Points, in no order, along strands that fork and pass close to each other.
In the rows, 128 means zero.
Points whose rows are less than 159 apart are linked; no others are. Some points are linked to none.
Bug: [140 134 121 118 162 128  87  91  86 150 135 131 121  86 147  77  83 135
 142 101 132 100 164 136 153 132 108 143 101 188 100 115 142 134 151 101
 138 103 165 102 112  97 129 161 137  95 164 173 122 108 146]
gesus: [121  92 120 117  62 136 145 193 150 104 174 100 167 186 113 131 221 153
 125 132 122 153  75 153 151  88 124 121 160  76 102 140 124 125  90 122
 120 157 110 110 117 168 130 128  83 111  94 117  92 143  88]
gon: [ 79  84 149 157 107 122  96 116 126 120 147 137 158 146 134 150 133 128
 202 102 134 149 128  82 106 111 108 104 156 142  63 119 110 138 152 111
 170 128 166 152 120 106 117 159 144 102 132 142 134 151  79]
tade: [179 129 125  94 154 106 129 137 173 118 157 126 129 163 121 116 185  93
 131  94 181  94 116 121 140 146 119 130 167 100  85 149 130 160 129  73
 102 139 159 118 137 168 113 109  99  96 160 140 118 137 105]
gozu: [134 137 110  97 149 114 114 152 107 135 161  94 124 136 125  60 142 132
 116 101 110  99 133 167 148 125 127 142 104 145 102 127 110 125 114  83
 113 117 166  93 137 128 107 161  73  78 147 157  98 117 152]
busur: [ 62  88 141 139  79 142 110 168  90 115 163 103 159 148 139 113 165 164
 164 111 101 165  97 138 155  76 115 129 141 125  87 130 118 119 108 114
 138 122 154 123 117  96 144 179  92  82  93 153  99 131  83]
Gumu: [148 151 152  95 125 169 106 130  90  86 130 117 110 131 138 109 172 145
 109  89 141  81 133 152 165 164 148 110 133 142 117 128 147 149 128 121
 124 123 108 100  75 166 174 132  93 132 155 159 107  98 165]
nof: [ 38 103 154 153  78 160 107 139  61 112 144  90 135 112 155 119 149 171
 163 105 103 167 112 124 151 100 117 119 146 158  96 118 125 131  95 130
 164 104 144 134  82  84 150 177 105  95 112 186 117 126 125]
tokek: [178 134 150 104 179  92 144  57 153 139  99 153  97 103 141 129 129  52
 125 102 181  97 158  88 117 167 125 148 164 148 148 131 126 170 164 128
 122 123 143 133 116 161 129  90 182 125 147 151 177 100 137]
minu: [123 133 114 153  95 118 139 160 178 122 149 127 154 153 126 177 123 152
 137 143 140 137 137 146 152 110 135 120 167  91 130 163 166  87 114 126
 129 181  91 153 150 115 125  95 140 159 107  82 111 181  69]
nali: [143 113  78 112 102 142 128 179 134 129 165 139 180 165 113  91 169 156
 137 129  74 124  97 179 153  77 106 122 102 102 116 139 123  85 131 132
 119 174 117  82 142 146 101 152  76 116 116  88  88 138  76]
Zafe: [173 185 141 112 203 101 134  81  99 126  93 126  94  82 161 103  59 108
  80 115 155  89 210 140 134 183 157 133 114 158 170  89 144 137 123 155
 139 129 106 133 123 155 151  86 158 171 136  98 143  85 212]
topa: [124 101 124 136 132  91 144 114 155 172 108 136 109 148  93 129 126  83
 120 150 121 143  92  86  59 124 129 151 107 118 156 142  76 149 156 123
  91 100 160 125 165 116  85 118 146  97 127 142 173 130 128]
Vef: [121 126 162 151  94 140 121 121 165  95 109 165 153 149 122 214 130 148
 165 141 143 170 155  94  98 137 139  93 150  78 136 106 111 115 136 168
 198 182 103 167 155 166 138  89 155 198 125  67 133 148 120]
Kalon: [107 121 138 150  66 170 140 141 134  97 115 138 125 149 113 177 144 141
 120 153 124 166 113 123 114 136 140 104 137 102 167 118  99 118 122 177
 139 145  82 113 105 142 149 122 135 156 126 110 133 115 145]
Mopa: [117 164 106 118 142 102 116 160 117 136 158  76 124  74 148  67 110 125
  79 122 121 132 121 173 139 119 131 179 108 172 144 170 173  85  53  88
  81  94 121 109 130  48 132 136 101  90  69 172  95 150 159]
zut: [155 131 157 134 112 125 132 146 177 108 117 138 148 157 103 211 155 153
 132 157 157 158 121 106  93 144 165 113 161  57 161 127 115 133 110 142
 180 185 104 152 155 189 124  57 148 192 138  75 126 155 134]
mer: [ 80 113 137 150  85 156 159 144  90 137  94 100  75 144 129 130 140 115
  88 156 102 154  91 123  86 146 147 127 121 155 174  99  82 169  92 179
 107  93 120 126  89 124 125 158 142 128 150 164 154  94 170]
basi: [197 169 172  94 180 137 100  94 111 107 103 178 121 116 178 147 131 140
 160  91 157  57 178 134 184 167 140  98 123 103 102 128 206 147 152 102
 146 155 102 184 135 190 193  99 109 211 149  91 134 137 107]
tipug: [ 88 138 145 124 110 131 125 158 128  89 162  66 137 128 152 136 180 167
 126 101 129 125 140 156 182 122 134 109 172 125  54 147 159 117  93  59
 132 132 128 171 109 126 145 130  70 106  99 179  71 154 134]
lin: [ 83 103 128 165 118 117 128 134 150 154 119 137 129 132 113 166  96 140
 182 160  97 169 128 103  85 111 123 114 123 113 125 109  72  96 134 135
 160 130 143 164 182 112  99 138 141 153 121 102 141 166 128]
fod: [ 96 114 109 118  83 126 159 197 140 121 174  63 151 160 113 114 192 157
 102 139  98 154  71 171 169  88 137 145 150  95 121 147 132 102  66 100
 100 131 109 133 137 130 132 140  65 101  68 139  92 151 107]
vubir: [105 165 124 103 123 132 105 141 119  99 166  74 133  98 159  93 159 185
 109  96 123 114 168 188 200 124 125 123 128 145  49 147 190 108  85  49
 136 130 127 147 102 112 142 146  62 114 114 176  62 153 150]
vaza: [ 40  88 137 173 106 135 127 131 105 156 126 111 121 105 137 142 112 118
 162 133  93 178  85  98  93  99 119 131 118 147 115 135  99 119 119 132
 137  76 132 154 127  59 111 164 150  95  92 165 156 137 103]
guga: [155 141 157 139 136 129 126  97 149  93  83 189 148 131 128 192 101 128
 155 144 140 165 189 106 111 140 115 100 129  82 147  74 113 141 154 181
 201 177 123 162 168 181 133  94 168 208 144  40 127 120 115]
Puna: [169 117 137 134 166  99 129  78 157 152 108 159 124 104 151 137 113  61
 155 120 174 110 147  94 128 134 110 154 158 148 128 132 140 135 162 117
 121 127 140 138 125 116 118 105 198 120 127 143 160 114  88]
tef: [182 174  77 117 185  91 149 135 138 159 124 120 120 117 121  82  47 117
  77 171 115 108 161 178 119 147 139 151  89 137 191 125 143  80 113 148
  98 140 105 104 161 115 129 111 126 139 125  69 126 125 177]
Kubof: [114 124 108 118  59 169 148 161 102 112 143 121 135 154 118 107 149 157
  92 139  99 147 100 176 175 104 116 132 111 122 175 123 131 105 103 172
 109 134  88  65  90 124 150 160  99 109 109 117 116 105 125]
Sav: [ 58 118 148 139  61 186 108 134  70  95 135 111 130 124 138 125 137 192
 147 111  96 162 134 142 160 117 121 100 131 155 127 103 119 110 112 154
 166 134 117 119  77 107 163 175  98 125 130 156 113 122 147]
lazog: [ 93  84 131 130 110 111 139 159 114 163 120 119 110 155 103 109 152 107
 123 144  87 144  64  92  73 109 133 155  85 115 151 139  70 148 136 112
  87  95 162 129 175 105  90 154 106  79 110 149 163 129 130]
gunuk: [115 144 164 114 109 179  82  95  95  84 138 160 143 113 160 148 132 198
 171  86 137  92 170 125 190 137 120  73 133 144  59 134 202 109 159 102
 169 147 107 160  93 143 189 136  92 173 135 131 109 151 104]
Duto: [169 143 146 107 153 115 118 134 170 103 146 125 127 153 146 148 181 119
 142  95 184  83 144 117 161 152 134 107 178  96  56 155 174 151 128  60
 124 144 136 168 133 166 144  94 105 131 148 135 110 157  87]
Kugeg: [122 147 161 122 172 110 142  47 114 119  74 157  95 111 121 158  93  94
 131 116 129 124 196  92  96 169 133  94 114 134 138  69  82 187 171 168
 184 119 150 149 129 192 107 107 176 161 165 113 160  92 167]
Nekig: [168 159  77 136 167 117 172 135 151 153 109 140 114 126  90 117  46 117
  58 200 114 129 126 161  96 143 142 144  82 118 198 118 121 103 137 181
  93 114  99 101 164 123 138 115 128 149 122  61 141 106 177]
fugeg: [104 138 121 109 139 110 116 156  85 153 147  81 105 100 148  42 124 111
  81 112 107 124 103 148 122 121 134 188  86 183 150 145 134 131  78 105
  83  74 166  96 133  56 117 157  98  56  92 194 124 112 168]
ruk: [151 121 150 118 152 176  92  45  83 117 109 179 132  85 133 121  85 142
 161 114 137 106 170  93 154 151 105  97 120 178  96  75 148 162 197 155
 185 113 141 119  82 148 158 165 168 150 181 146 141  86 138]
lalok: [ 89 118 176 147 101 149 115  88 116 107 100 128 118 121 153 184 175  93
 158  99 153 131 113  74  86 156 154 100 165 134 111 125 125 153 135 142
 163 114  94 168  83 132 130 100 172 138 119 177 167 112 120]
Fetat: [ 97 126 140 160 128 151 122  65 112 127  94 158 127  92 142 166  91 106
 161 140 122 152 163  88 109 138 117 109 131 150 125  82 115 121 166 168
 173 112 104 136 106 109 124 131 194 149 124 135 151 101 113]
kuz: [140  77 104 118  98 136 114 195 125 133 148 156 183 172 104  96 182 148
 153 149  68 137  71 121  94  76 111 128  84  85 120 130  86 111 150 136
 114 154 145  95 169 152  82 154  84 104 114  82 101 138  88]
kisif: [170 155 170 123 140 131 105 104 133 103 104 164 137 127 163 178 140 127
 156  98 166  82 170 120 163 149 143 105 160 103 112 140 188 124 146 118
 146 165  92 174 128 155 171  83 139 191 128 103 127 134  91]
kize: [109 110  99 141 114 114 152 191 157 166 147  83 113 127  75 143 120 157
 100 173  97 154  39 148 103 102 147 153 119  90 161 159 118  84  87 104
  85 103 103 166 185  88 124 135  87 138  88 112 145 170 145]
fevod: [ 76 147 154 165 100 168 110  99  85 103 119 130 137  73 179 174 113 143
 136  98 135 128 155 121 159 128 137 110 146 160 119 148 179  91 117 135
 155 124  71 151  83  77 158 103 147 151  88 172 128 128 124]
lod: [ 98 131 120 111  77 149 138 169  98 113 154  80 132 138 135  87 170 156
  97 123 101 143  99 183 189 101 123 146 127 131 144 138 145 106  73 129
 101 115 107  84 102 107 153 160  87  90  85 153  97 114 116]
Sunu: [154 143 152 126 150  93 142 123 166 132 105 121 114 144  97 185 133 125
 117 150 160 139 132 102  90 157 162 122 164  76 168 120  93 148 105 123
 157 151 125 149 165 182 109  62 147 168 156 100 145 151 151]
lak: [129 168  95 117 141 110 126 163 152 123 170  80 150 107 150  85 139 135
  93 112 127 123 127 187 176 110 128 155 143 147 117 185 203  80  70  79
  75 132 114 132 134  72 134 122  96  93  65 157  73 162  99]
dofel: [160 106 115 122 164 110 143  73 133 145  98 175 128 129 110 112  94  71
 130 151 130 118 144  97 100 128 113 147  95 153 151 107  92 174 210 165
 106 119 179 102 116 158 102 149 191 101 147 146 155  75 140]
koti: [ 56  74 127 168  93 129 132 144 135 164 119 127 119 127 109 164 114 137
 164 163  88 186  68  97  64  98 126 126 104 114 124 128  72 111 138 137
 131  96 132 173 165  86 106 159 145 129  94 124 166 151 121]
Pago: [153 150  83 107 119 144 126 141 158 115 168 133 165 150 143 112 156 158
 138 107 121  98 144 186 210  98 109 111 141 123  82 162 195  94 132 107
 115 187 108 118 117 135 130 138  95 128 126  98  78 151  56]
gor: [ 95 133 113 104 130 109 121 179 104 139 169  62 128 128 128  66 158 146
 115 113  84 127 112 172 147 108 140 158 102 134 106 130 110 105  80  69
 113 115 162 125 156 104 101 171  47  78 103 166  90 133 155]
pegu: [150 119 104 127 129 126 154 171 144 125 124 141 132 169  73 129 126 141
 110 176  99 143  99 143  77 117 128 114  97  86 169 117  61 154 131 178
 129 139 142  86 147 201  92 122 114 136 163  77 108 123 180]
Nibid: [121  82 138 135 110 128  92 132 140 114 138 164 172 167 112 136 143 138
 207 114 132 142 130  89 101 110  93  95 142 115  76 107  96 138 162 125
 165 146 177 127 137 146 110 164 134 125 157 104 115 148  93]
gibig: [145 122  96 113 148 122 163 130 104 152 107 125  93 155 118  45  88  96
  59 154 104 103 114 130  95 134 151 159  73 183 179 113  94 176 161 179
  62  91 178  78 107 133 113 149 147  86 129 147 150  72 188]
rup: [ 81 135 161 161 120 148 120  99 105 110 112 114 119  83 169 168 146  98
 138  95 150 124 124  92 122 141 141 122 169 156 114 146 152 124 116 128
 140 101  85 150  82  90 143  95 170 130  96 191 149 121 118]
ninop: [157 146 101 104 164 108 136 157 130 132 145 101 124 147 105  75 125 135
 108 127 107  96 138 173 130 137 138 126 106 123 136 121  92 119 120 116
 117 136 142  84 140 162 102 135  88 114 161 109  99 124 174]
feba: [142 150 143  91 162 119 122  97 106 120 143 105  83 113 149  83 141 101
 106  65 170  79 153 120 146 172 124 137 134 172  93 135 138 178 128  81
 115  93 163 111  96 136 138 129 100  84 173 192 151 112 176]
Piz: [149 129 153 122 181 100 116  58 124 132  92 170 120 117 125 140  89 102
 170 111 140 110 195  96 125 148 101 112 126 133 114  86 103 170 176 134
 174 129 166 144 142 166 112 129 166 154 180 101 148 121 127]
sipe: [124 109 105 140 130 116 165 156 165 178 106 127  95 139  53 167 101 141
  90 204 111 162  57 119  52 125 147 137  94  87 173 124  73 137 124 153
 106  99 126 152 187 131 106 118 124 159 131  86 165 136 177]
domuz: [167 134 110 126 148 103 132 147 161 138 135 120 131 133 124 112 131  88
 117 133 149 119 103 131 127 131 124 164 158 129 156 160 135 108 121 108
  78 123 128 109 140 102 127 107 143 100 113 136 129 137  98]
sakid: [141 156 113 133 174  96 191  97 163 168  87 130  76 114  77 153  67  95
  52 199 146 150 115 113  53 160 160 137 113 114 197  99  90 156 124 171
 104  89 123 142 168 152 114  77 169 159 126  86 177 109 178]
zup: [ 99 101 136 158 121 117 123  84 154 146  97 166 143 129 114 175 102 103
 180 159 121 177 142  76  68 121 111 113 119 119 122  87  86 129 170 161
 168 119 146 154 147 122  94 134 194 146 123 105 158 131  97]
vosi: [131  87 122 121 107 133 110 156 127 124 136 153 162 171  98 105 153 140
 170 129 100 137 110 117  95 100 102 112 111 106 110 110  70 141 156 138
 132 141 173  94 146 160  95 167 106 112 155 106 104 131 122]
Difer: [181 160 139 114 204  90 157  64 136 138  86 144  94  93 143 119  80  71
  95 131 165 102 180 112 118 173 141 142 138 152 177 100 118 152 148 158
 119 120 126 132 128 163 136  80 183 147 133 113 163  87 170]
kezi: [174 193 149 113 187 106 116  99 100 119  98 131 113  86 173 124  82 134
 103 101 150  84 222 159 162 172 145 121 122 129 157 103 168 113 109 128
 147 155  83 154 138 143 160  86 125 194 136  88 130 119 174]
mov: [150  92 153 130 107  95 136 100 191 140 111 153 133 160  95 173 167  85
 137 143 177 164 109  71  53 137 134 137 131  86 141 129  85 180 152 138
 143 138 164 124 133 169  85  82 187 129 159 123 162 130 120]
kemum: [111 101 138 143  60 161 117 146 139  87 138 146 159 163 121 163 159 155
 156 126 135 156 115 121 135 111 122 101 150 101 126 129 121 112 136 160
 145 162  99 110  96 143 148 136 130 141 120 104 116 131 102]
fole: [117 126 111 114 142 123 131 120  79 161 121 106  89 112 145  42  93  98
  76 123 107 114 117 130 105 131 135 179  82 209 161 121 115 163 128 146
  82  77 173  86 109  82 116 156 144  65 119 191 156  81 181]
Dulev: [164 153 117 141 124 141 140 112 146 105 106 189 158 137 128 170  79 140
 144 152 121 160 192 135 148 123  99 106 117  92 157  96 134 109 155 189
 177 192 111 130 164 157 134 121 143 194 148  28 120 123 106]
pom: [163 139  85 123 158 118 172 144 140 139 111 127 103 151  98  85  79 104
  56 177 114 113 110 144  89 146 151 146  94 141 196 116  94 152 141 183
  78 106 133  80 125 153 127 122 142 117 138 101 135  89 190]
sov: [ 64  80 136 123  79 136 132 187  65 142 145  95 136 154 130  93 177 154
 150 134  68 169  68 129 136  81 128 151 104 122 125 123  98 127  89 126
 118  98 166 121 148  99 128 192  77  71  85 148 119 116 106]
tokib: [ 77 108 106 160  86 122 146 190 156 149 166  99 136 127 110 155 103 169
 123 156  89 165  71 160 143  83 138 140 123  98 139 176 139  66  92 110
 106 130  94 171 166  77 129 141  98 133  66 108 119 182 103]
tisa: [159 127  93 147  88 157 154 142 167 116 122 191 162 154 101 171  92 139
 122 186 112 172 135 135 116 107  96 116  89  79 169 120 115  98 164 198
 144 170  98  97 153 146 124 128 135 163 130  36 124 120 112]
zifak: [126 141 138 141 160 130  93  99 109 130 142 136 137  83 180 128 106 138
 170  90 162  95 176 123 186 117 105 122 151 164  53 145 197 124 125  74
 148 125 144 157 114  83 149 131 140 126 137 160 105 152  81]
pera: [112 121 147 108 121 125 144 100 107 127 121 109  78 141 135 101 163  73
 102  82 149 114 121  98 109 159 121 142 150 168 134 128 106 204 129 125
 106  97 166 107  88 138 117 133 126  77 166 205 172  92 157]
Kem: [ 95 134 149 126  79 201  83  93  79  80 135 161 150 111 136 138 111 199
 163  94 121 133 163 121 173 126 107  74 134 160 103 104 161 105 157 152
 183 149 113 116  80 121 177 162 109 150 144 135 117 121 126]
Zoge: [119 162 133 149 149 101 136 136 137 136 122  95 113 100 135 147 104 130
 117 135 139 124 157 143 139 145 147 130 153 125 151 134 144  86  76  99
 124 130  95 153 143 105 127  94 124 155 117 134 120 162 158]
vofu: [123  78 131 118  58 136 151 194 128 125 144 102 137 187 107 125 220 128
 121 150 129 166  53 126 112 104 130 144 141  79 150 125  95 159  82 154
  98 119 128  97 124 157 121 139 109 104 115 126 123 123 114]
viri: [175 150 133  87 178 126 130  88 109 126 129 121  84 104 150  67 108  93
  88  93 168  73 157 125 139 178 137 147 130 198 142 129 135 169 147 132
 101 104 152  92  80 149 152 120 146  99 160 168 153  82 199]
duvus: [162 112  87 108  84 159 137 161 126 115 151 153 165 166 113  95 162 140
 115 136 102 127  92 169 160  89  98 130 110 106 153 130 127 108 138 172
 108 159  97  48 103 157 128 148 106 112 122  93 103 101  96]
sired: [ 83  82 131 123  98 123 146 195  93 162 134  88 110 149 114 100 167 135
 115 153  74 153  42 126 111  96 142 164  90 109 149 140  92 129  86 116
  87  87 148 137 172  91 118 172  76  83  86 144 139 131 131]
remet: [176 134 117 123 140 157 120 109 121 107 121 168 143 125 128 121  94 137
 138 127 130 110 165 144 167 133 109 119 118 137 137 108 133 118 173 160
 140 152 115  84 105 151 150 151 144 138 163 105 108  95 131]
Daf: [160  73 126 148  91 140 120 124 162 127 121 178 165 145 124 149 144  85
 153 155 161 158  89  98 108 111 111 149 127 114 141 130 123 133 180 162
 110 135 127 103  97 122 129 139 200 117 117 118 142  96  75]
kep: [158 155 121 120 177  73 168 117 172 166 103 122 100 130  79 151  95 109
  85 176 155 139 120 114  70 155 156 144 147  95 193 124  95 138 104 126
 118 126 133 135 177 156 104  65 149 152 145  91 163 145 158]
mava: [159 123  91 126 117 116 145 184 176 136 153 111 151 159  98 121 157 122
 104 157 129 136  66 153 127 113 132 153 146  89 157 166 141  94 105 120
  81 142 102 105 147 118 120 106 114 116 100 105 117 155  85]
gomap: [166 163 116  90 127 164 109 123 110  93 150 122 126 118 141  86 149 161
 100  94 129  84 153 189 202 141 132 117 117 151 111 133 173 109 126 117
 125 142  94  82  77 156 167 142  92 126 147 137  92 111 147]
bigi: [111 113 131 117 126 144  90 124  82 128 147 120 136 128 127  80 131 148
 152  98 113 116 131 131 153 113 106 126 112 160  89 106 115 141 143 103
 139 107 174  93 111 111 127 184 101  83 157 166 106 111 121]
Mizi: [ 86 145 139 138 109 151 144 142  90 118 107  82  78 116 139 121 121 131
  84 130 112 128 130 140 111 165 165 125 119 162 169 105 102 138  85 154
 124 107 108 123  87 123 133 138 118 137 146 165 132 103 212]
sal: [120 136  88 110 145 102 130 187 139 146 168  81 145 138 112  85 147 154
 121 140  69 118 110 177 136  98 146 139 105 110 114 141 117  70  95  75
 113 157 132 135 180 118  90 147  49 110 108 122  88 163 134]
luzi: [117 145 156 145 172 100 111  82 115 140 103 133 117  95 161 148  95 122
 174  97 142 109 200 108 139 142 115 112 145 143 100 100 131 126 125 101
 175 125 137 170 143 117 114 111 151 161 151 121 143 149 123]
Kuv: [177 161  76 100 149 123 131 154 166 127 168 110 156 138 137  82 157 121
 110 115 130  95 122 190 182 114 119 144 152 129 107 172 190  89 110  93
  82 165 112 109 129 121 130 123  97 106 107 125  83 146  75]
rap: [123 159 157 119 134 146 121 127  99  96 110 105  98 120 134 139 137 133
 108 103 131  92 154 138 129 176 167 104 136 137 145 121 117 133 115 132
 141 127 101 130 105 160 149 110 105 157 155 149 118 110 202]
gabip: [111 112 160 116 112 165 118  82  82 107 105 136 103 136 136 123 159 109
 135  95 133 117 131  89 108 158 125 103 134 169 115  97 105 207 161 156
 150 104 153 116  64 155 131 159 145 112 185 183 159  82 148]
dati: [135 112 132 119 122 105 133 149 151 128 147 104 126 160 120 118 176  80
 122 110 160 130  91 110 119 134 125 153 164 114 125 150 112 155 114  94
  91 112 154 111 133 124 110 118 116  74 124 166 135 127 109]
tolu: [102 135 160 135 131 122 114 143 147  97 155 102 136 133 165 162 167 142
 145  87 165  99 150 116 166 135 133 102 184 120  27 160 182 142 119  49
 135 130 136 194 121 124 149 106 101 117 113 168  93 168  97]
Rez: [152 123  94 152 116 134 161 149 176 151 106 170 130 147  68 184  87 141
 101 216 115 184 100 129  65 112 122 126  84  63 167 115  89 122 146 182
 135 129 115 133 191 143 113 111 140 180 132  39 144 129 144]
digal: [ 73  92 140 171 117 129 109 104 115 142 130 140 151 109 145 148 110 106
 181 119 125 159 111  86 103 101 110 131 143 157  96 134 122 121 148 127
 148 101 137 142 112  67 116 149 181  96 106 158 148 128  64]
zoguk: [132 123 126 118 105 153 106 143 139  94 155 140 151 155 125 129 168 165
 161 102 131 115 142 146 169 116 109  91 149 111  76 134 141 115 138 108
 145 160 123 116 107 160 145 148  97 135 148 108  86 146  93]
nev: [100 150 144 141 156 129 124 100 105 125 129 102 114  59 177 118 136  79
 112  80 165 122 130 107 133 135 113 152 165 189 108 162 162 138  92 100
 118  76 131 136  89  60 134  97 152  90  97 218 144 132 137]
dur: [172  97 124 111 151 117 121  98 122 139 122 160 136 141 118  90 123  87
 146 117 138 102 129 105 127 125  98 148 113 153 124 124 105 167 192 127
 105 119 180  88 113 144 114 157 151  83 165 155 139  90 123]
dori: [ 56 108 127 173 114 117 132 175 125 152 157  89 138  91 144 138  99 149
 132 130  91 162  86 139 132  82 133 154 115 131 119 184 146  81  80  91
 108  97 122 173 157  40 128 148 112 106  53 149 111 176 107]
lidob: [200 112  96 126 163  87 142 142 173 167 103 185 158 152  86 130 118 107
 117 198 118 132  91 102  57 113 131 156  79  70 171 152 103 135 180 145
  96 151 155 127 199 151  74  92 154 136 137  58 140 140 107]
lom: [151 182 110  90 138 136  96 123 108 106 158 101 122  86 160  78 127 175
  99  94 139  93 179 201 202 142 129 129 108 164  85 147 200  96 101  80
 128 139 108 107  96 119 156 136  86 128 134 151  78 136 154]
Keta: [158 144 140 109 149 167  88  93 112 108 145 161 130  98 164 113 121 175
 168  94 152  81 174 131 212 135 112 103 123 158  47 133 220 129 154  82
 151 136 125 146  99 135 179 151 109 151 164 129 106 154  86]
gil: [112 138 152 138 126 187 103  52  85 103  93 174 134  90 139 155  85 141
 158 122 119 135 184  94 127 148 117  85 122 164 120  65 130 135 180 183
 195 124 114 130  94 132 153 149 165 170 150 132 141  84 140]
per: [185 158  81 100 198  85 141 144 123 148 135 123 133 141 110  59  76 127
  94 145  93  84 156 177 118 140 141 133  80 127 155 123 108 113 143 138
 115 149 142  82 159 161 100 124 109 120 161  71 104 116 176]
Mim: [ 81 104 144 156  74 157 158 156 130 130 112  93  89 143 109 177 159 130
 112 162 122 179  70 112  85 140 160 120 148 112 168 114  83 144  84 161
 126 113  95 151 107 132 136 132 132 150 128 145 153 128 163]
Mun: [111 162 142 145 129 145 100 100  96 114 133 131 139  70 187 144  97 164
 139  89 148 106 189 145 195 119 119 121 137 164  90 154 213  88 110 103
 145 145  98 153  98  76 159 109 137 155 106 155  99 151 110]
pina: [143 103 104 134 123 101 140 187 178 167 142 111 134 152  79 139 147 125
 106 168 128 145  34 115  78 110 148 163 127  81 154 172 118 112 112  96
  77 113 126 142 191 101 105 104 121 121  96 110 151 168  97]
nivur: [124 146 146 143 108 132 120 127 146 104 127 145 148 137 162 186 119 157
 154 113 151 109 181 132 174 127 138 100 168 103 115 144 183  96 128 128
 152 188  88 179 135 124 150  91 140 187 112  87 116 166  80]
vuva: [158 125 140 119 183 132  98  51  97 149 122 158 118  75 152 104  80 120
 162  96 155  89 178 103 164 140  95 131 120 182  78 104 156 156 175 104
 161 106 161 126 102 121 136 155 160 121 177 163 152 110 127]
zis: [168 135  81 131 102 114 152 175 198 135 156 137 164 169 103 160 142 137
 113 166 138 141  92 153 131 104 133 136 148  65 159 170 166  87 114 138
 111 187  92 118 156 131 112  85 132 157 115  65 117 173  66]
zufaf: [ 91 136 120 172 142 110 124 140 124 155 142 113 138  71 165 132  86 117
 133 115 127 139 125 135 137  99 123 158 133 157 118 181 172  79  88  95
 104  99 119 149 140  32 122 120 154 112  72 160 111 166  92]
bibu: [135 124 135 131 145 110 153  68 144 129  86 163 105 136 103 153 109  75
 117 151 139 139 153  93  75 150 135 122 110 129 156  94  74 191 175 180
 134 119 156 119 117 180 100 112 194 134 161 125 159  91 157]
Bapu: [148 106 107 118 130 103 160 166 185 185 116 119 104 144  44 146 132 130
  74 189 135 152  14 111  43 126 143 164 116  86 181 154 103 138 117 125
  68  87 128 142 191 109 107 102 129 137 115 102 184 148 142]
sofi: [ 98 118 159 148 144  98 110 105 143 130 125 129 127 129 149 170 126 117
 193  95 152 117 171  90 124 136 120 105 172 128  70 122 123 140 134  86
 177 134 154 181 144 127 111 112 140 143 149 133 141 170 103]
leni: [132 124 122 145 154 101 151  82 154 173 103 140  98 100 127 133 106  61
 123 146 144 138 114  91  84 140 122 159 134 154 158 136 112 135 149 134
  95  89 132 131 133  98 102 104 191 107 107 156 180 115 114]
givol: [202 190 127  94 192 114 117 109 125 121 116 146 123 110 171 116 110 147
 137 103 150  73 208 178 204 152 127 113 128 108 125 125 205 124 120 117
 141 186 104 161 140 162 162 105 111 194 163  60 115 143 114]
vasem: [ 75 113 172 142  96 166 112  94  88  99 105 123 113 133 140 160 167 120
 166  99 124 138 128  82  88 154 136  89 147 152 108  98  97 171 140 156
 174 116 124 150  73 143 132 146 140 133 159 175 158 107 147]

A fork is a point with three links, a tip a point with one. Leave the first point through the second and follow the links. Name the first fork or tip that comes.
Kalon; Mim: mava
tokek; Puna: rup
vofu; gesus: gon
zut; Vef: pina

A fork is a point with three links. Follow the links from the first point to the second and name the forks in between, in order.
bigi; kuz: gon
nof; gabip: rup
zufaf; vubir: pina, mava
tipug; zufaf: mava, pina

Follow the links from the first point to the second, and from the first to the third. Name the last point that the two ways share.
Vef; basi; tipug: mava
Kugeg; gozu; lod: gon
sipe; sov; Kuv: mava
Zafe; zut; tokib: pina
luzi; sal; tef: gozu
fod; Kugeg; gozu: gon
Sunu; tokib; dati: pina
sal; Kalon; digal: gozu

Name the points in between on the shortest way along the links from the first point to the second, in order.
Duto; sakid: tade, dati, domuz, mava, pina, Bapu, sipe, Rez, tisa, Dulev, guga, Vef, zut, Sunu, kep
Difer; sipe: Zafe, kezi, givol, basi, kisif, nivur, minu, zis, mava, pina, Bapu
luzi; Kubof: sofi, gon, Nibid, vosi, kuz, nali, duvus
vasem; topa: lalok, rup, fevod, Mun, zifak, Keta, gunuk, Kem, Sav, nof, busur, sov, sired, lazog
digal; ninop: vaza, koti, lin, zup, Fetat, gil, ruk, vuva, Bug, bigi, gozu
